Points on a hilly landscape, in no order, each with its height.
From any point a ball takes the steepest step (drop divided by distance) to one of its 4 nearest points. It stops when none of these is lower. Distance is the straight distance between rows; heights are no part of it.
kaze h=307: [ 88 129 136 190 138 170 107 153 145 124 166 142  94 154 100 143 116 200
 103 126 100  99]
Biv h=72: [147  95 114 116 143 152  96 156  60 142 196  84 210  91 127 152 110  84
 115 167 125  89]
rizaf h=444: [158 132 136 138 141  82 113 124 124  79 124 147 151  96  77 146 132 143
 153 131 110 179]
zefi h=198: [116 131 116 175 136 116 132 160 160 156 115 136 112 111 128  90 108 149
  77  70 116 127]
zinel h=469: [114 144 124  87 125 116 142 164 118 119 136  98 133 189 136 182 143 176
 160 202 145 145]
Gelib h=392: [ 92 135 129 161 142 197 106 160 118 142 123 120 134 163  94 135 133 165
 109 151 130  83]
malek h=607: [132 150 143  73 125  72 173 136  94 115 121 100 151 152 156 193 137 131
 199 183 142 160]
gepes h=213: [105 145 138 157 123 128 127 109 135 137 145 147  95 120 119 107 132 173
 105 102 103  94]
Tonu h=99: [115 119 172 138  70  52 194  99 139 141 173 155  76  64 169  89 115 134
  79 128 127 127]
Bupe h=359: [138 110 116 131 162 176 102 166 108 120 151 128 144 112 134 168 145 135
 142 173 115 121]
Vanu h=349: [150 132 138  82 165  93 116 160  97  99 136 117 180 106 136 216 156  92
 161 179 142 190]
lefeg h=271: [114 117 159 170 144 151 152 161 142 132 229 122 157  73 108  71  81 126
 140 135 130 143]
lekit h=756: [100 176 131  90 151 151 151 109 121 112  97  71  91 194 100 161 110 112
 151 211 121 122]
tolu h=792: [136 108 147 223 118 141 120 112 132 111 183 178 116 109 103 133 128 151
 127 119 133 175]
sobe h=109: [116  88 172 172 106 115 169  85 116 112 184 129 157  84 134  99  76 123
 166 100 121 165]
Petak h=18: [134 136 140 145  35  37 118 131 134  98 123 157 120 144  87 117 166 169
  72 162 159 129]
nefu h=321: [126 111 170 164 146 164 129 102 128 135 178  94 156  80 134 118 133 123
 118 101 125 129]
fip h=399: [160 102 137 128 137 152 138  80 151 131 133 133 190  76 143  89  97  32
 153 109 144 156]
totu h=128: [140 146 136 105  76 144 133 146 140  92 113  93  40 169 138  56 130 155
  79 164 145  81]
kurep h=581: [121 120 142 197 104 140  92 107 120  98 134 157 102 142  77 149 114 172
 113 112 111 134]
dosak h=638: [136 105 107 122 163 164 146 122 125 161 106 129 149  99 160 125 126 110
 116  57 129 156]
nid h=478: [135 132 122  42 112  45 173 143 143 115 109 103 140 130 123 179 159 178
 153 177 160 153]
negu h=353: [122 141 141 168 136 178 106 125 161 143 121 156 148  93 144 114 120 155
 120 104 122 118]
didol h=504: [163 122 108  87 185 141 151 110 131 109 107 143 172 122 135 111 130  79
 135  90 120 157]
ladar h=470: [139 118 151  87 121 133 172 137 132 147 122 126 149 109 179 173 124 147
 156 159 113 162]
Tedir h=415: [169 104 158 124 121 130 166  96 135 114 126 136 152  91 153 149 101 122
 167 110 105 171]
pum h=685: [161 121 126  81 161 112 170 143 147 151  88 107 164 109 171 121 140 123
 124  92 166 165]
vakuv h=224: [123  98  79 176 149 155 139 151 118 145 160 129  99 122 112  88  97 157
  33  58 137 116]
nolav h=140: [117 143 121 149  84 121 141 120 132 119 127 134  37 163 134  56 122 134
  89 135 147  86]
tuva h=335: [146 134 138 203 120 142  83  91 153 116 125 168  90 126 127 118 116 150
 127  98  74 101]
gogup h=274: [137 163 122 133 117 118 111  74 145 139  92 149  47 140 153  90 142 104
 134  82 142  82]
fod h=226: [114 143 100  71 118 122 131 139 163 147  85  82 122 194 172  96 159 139
 108 161 173 110]
bobuk h=186: [161 111 162 136  96  72 108  81 114  89 151 150 125  79  91 139 132 138
 148 103 125 180]
farom h=190: [146 137 155 176 104 148 139  96 145 114 219 132 131  85 142  42  78 100
 157  80 113 159]
liv h=332: [148 112 188 162  93  78 122 142 164 103 157 153 148  90  38 109 124 147
 135 102  97 160]
dizak h=311: [139 125 133 180 136 172 117 140 122 131 166 131 137  90 106 121  97 165
  95 121  98 111]
boz h=211: [109 138 117 112  67  93 130 127 136 116 123 115  97 183  95 142 168 166
 132 168 153 131]
tiso h=364: [125  92  66 123 184 198 113 131  80 147  99 121 172 153 134 165 140  76
 122  85 159 124]
vogo h=492: [117 117 127 121 118  88 140 145 126 143 123 136 142 130 117 155 141 173
 114 162 105 120]
kamel h=688: [133 146 138 150 166 161 107 137 123  96  96 132 131 158 119 163 134 113
 195 154 118 122]
Liki h=238: [129 116 117 171 150 155 105 142 143 138 126 165 124 116 123  67 104 160
 100  75 122 104]
ler h=542: [ 89 157 137 122 147 173 122 161 157 134 112 110 119 183 109 166 113 109
 147 149 105  95]
ses h=902: [130 128 147 150  45  79  94 100 123  86 111 128  81 179  60 117 167  83
 147 169 146 131]
nedup h=205: [156 177 155  93  35  47 116 108 119  84 122 168 138 130 105 103 115 144
 149 148 135 106]
vor h=45: [113 116 112  90 130  99 133 152 142 101 118 125 136 151  99 173 148 148
 163 172 124 163]
Dun h=53: [ 89 158  91 149 130  86 150 139 141 154 108 123  72 138 158 110 134 173
  64 102 181 101]
Let h=371: [ 98  76 139 179 167 166 114 176 125 124 180 162 133 117 105 124 147 212
  84 136  93 119]
kes h=266: [124 131 108  79 191 187  85 184 105 107 113 145 201 169 142 147 120 116
 118 132 134 107]
lada h=252: [163 120 185 152  95 116 123  63 119 114 152 150 125  97 147 126 105 106
 162 105 104 166]
nelug h=204: [141 153 144  81 104  85 158  89 121 137 126 126 115 108 192 153 130 109
 150 121 106 117]
gavo h=288: [138  88  89 135 147 142 121 136 147 164 144 109 207 106 126  73 127  93
  89 111 138 128]
noran h=458: [112 160 100 125 113  97 132  91 138 162  73  83  81 199 149 164 118 112
 153 117 161 133]
nozem h=397: [ 96 114 105 133 140 159 133 153 110 191 102 132 117 159 149 162 149 157
  87  87 166 123]
pefi h=212: [110 152 126 155  54 126 108  98 107 131 131 135  46 151 134  95 149 115
 131 149 132 103]
getad h=162: [117 142 117  89 109 105 143 115 143 144 113 114  64 172 161  70 128 102
 101 121 174  81]
Rikav h=529: [155 111 159 123 119 132 165 132 129 135 137 120 136 106 155 135  95 144
 151 103 114 129]
Salen h=304: [170  93 157 166 118 130 115 100 126 105 200 122 165  87  81 137 135  99
 156 122 114 171]
sizad h=290: [141  78 116  85 162 139 123 149 135 166 155  87 204  59 129 108 104  55
 127 130 118 138]
Sir h=530: [115 165  96  93 170 173 118 160 137 142  64 114 120 177 117 153 122 118
 161 121 157 137]
zusol h=234: [158 121 114 108 192 180  70 153  95 132 141 137 190 121 113 140 125  98
 107 169 122 108]
zam h=420: [118  97 159 175 109  98 123 135 133 110 149 145 122 117  83 145 145 207
 103 148 119 139]
sivop h=26: [164 134 144  99 151  76 118 152 146 106 139 132 187 103  78 162 128 129
 155 153 115 178]
sizut h=160: [165 112 107 130 165 173 104 154  93  93 177 118 192  97 132 178 125  76
 155 185  95 109]
sirib h=75: [138 146 140 139  92  65 125  85 126 152 146 174  69  92 172  73 122 109
 115 121 124  99]
kepuz h=365: [ 94 100  69 131 150 196 130 154  96 144  96 122 127 141 150 154 141 113
  98  90 134 123]
pefe h=660: [147 131 123 106 160 140 138 120 120 114 118 142 167 103 147 180 118 103
 187 129 121 154]
Gebe h=573: [ 90 116 131 148  77 126 106 132 100  98 110 117  71 201  50 156 136 145
 128 162 113 109]
zis h=382: [123 171 143 112 109 130 138  79 142 117 112 130 114 122 159 132 139 127
 154 128 104 102]
Lodit h=351: [142 118  76  71 178 166 126 183 120 143  94  95 170 144 144 147 140  90
 118 149 160 112]
parud h=676: [120 126 121 137 106 122 129 112 128  97 114 151  84 160  83 137 143 159
 145 152 124 118]
vel h=360: [150 108  85 117 181 158  89 120 108 138 127 108 208 126 130 145 133  47
 130 105 104 145]
viped h=161: [104 143 157 153 128 106 141 120 160 145 137 132 107  82 138  90 118 141
  83  83  99 117]
foru h=384: [ 85 165  89  88 161 164 124 166 143 123  85  90 111 210 123 149 135 125
 138 158 135  89]
buva h=96: [129 152 165 117  49  77 167  70 113 128 163 192  54 104 155 116 151  99
 135 136 167  96]
mamo h=113: [125 148 141 108  64  70 163  87 119 130 120 137  73 120 155 117 144 137
 139 155 124 109]
ful h=319: [ 93 133  88  90 121 148 169 140 135 150  84  78 112 219 163 150 111 113
 101 138 174 122]
finim h=305: [ 86 138  97 116 142 153 142 136 164 156 111 116 136 172 120 112 150 146
 114 154 146  86]
gosu h=663: [136 135 145 135 127 107 149 145 124 125 128 125 124 118 110 186 142 158
 170 136 111 134]
Bip h=146: [108 152 117 124 125  98 130 145 136 134  83 112  87 154 167 115 143 124
 123 105 164 114]
vada h=337: [138 157 117  74 109 106 170 125 138 163  74 104 133 128 196 145 123 141
 150 131 129 117]
nisif h=272: [138 118 148 167  99  96 122  99 123 121 151 134  83 103  98 120 133 152
 124 111  98 149]
gefe h=724: [134 171 113  86 123  79 126 111 134 125  59 134  85 149 156 114 128  72
 175 100 138 124]
Malaf h=126: [140 107 146 120  79  46 124 110 109 126 127 132 126 106  77 108 161 156
 128 131 129 178]
kinu h=286: [123 119 114 128 196 183  93 139 149 147 113 146 156 129 116 123 137 118
  94 116 122 107]
nisik h=97: [135 101 164 123 138 147 149 147 141 150 168  74 178  83 155  63 104 107
 133 109 154 166]
Vafu h=513: [ 73 139 137  93 167 172  82 187 110 135 145 131 165 155 102 169 134 125
 139 212 117  94]
Ziban h=485: [121 135  84 126 147 175 102 123 130 150  80 134 106 135 131 131 130 133
 143 121 108 135]
sot h=700: [152 143 108  45 161 108 148 107 138 140  71 134 137 128 202 144 106  82
 185 108 125 160]
mize h=333: [132 128  77 160 175 199  89 141 104 130 100 125 132 145 141 143 138 119
 101  88 134 124]
vovu h=352: [128  85 140 149 170 172 101 163 106 135 159 104 196  76 103  91 134  98
  72 115  88  98]
goze h=111: [130 141 135 153 138  98 129  90 119 133 119 183 105 103 157  65 114 121
  85  63 126 145]

Where does a ball stop that starts at each point below?
tuva -> sirib
kepuz -> Biv
kaze -> sirib
dosak -> Biv
tolu -> Petak
Sir -> Dun
didol -> Biv
lekit -> Dun
tiso -> Biv
ler -> Dun

Call two points neighbours if one is among the 4 nearest of the other. Go from one point of each pair to the other, from neighbour to neighbour, staying as low as possible. Name the highest point that can't be avoided.
nisik and Dun -> lefeg
vor and Dun -> boz
sobe and totu -> lada
sirib and totu -> zefi
sirib and Petak -> nedup
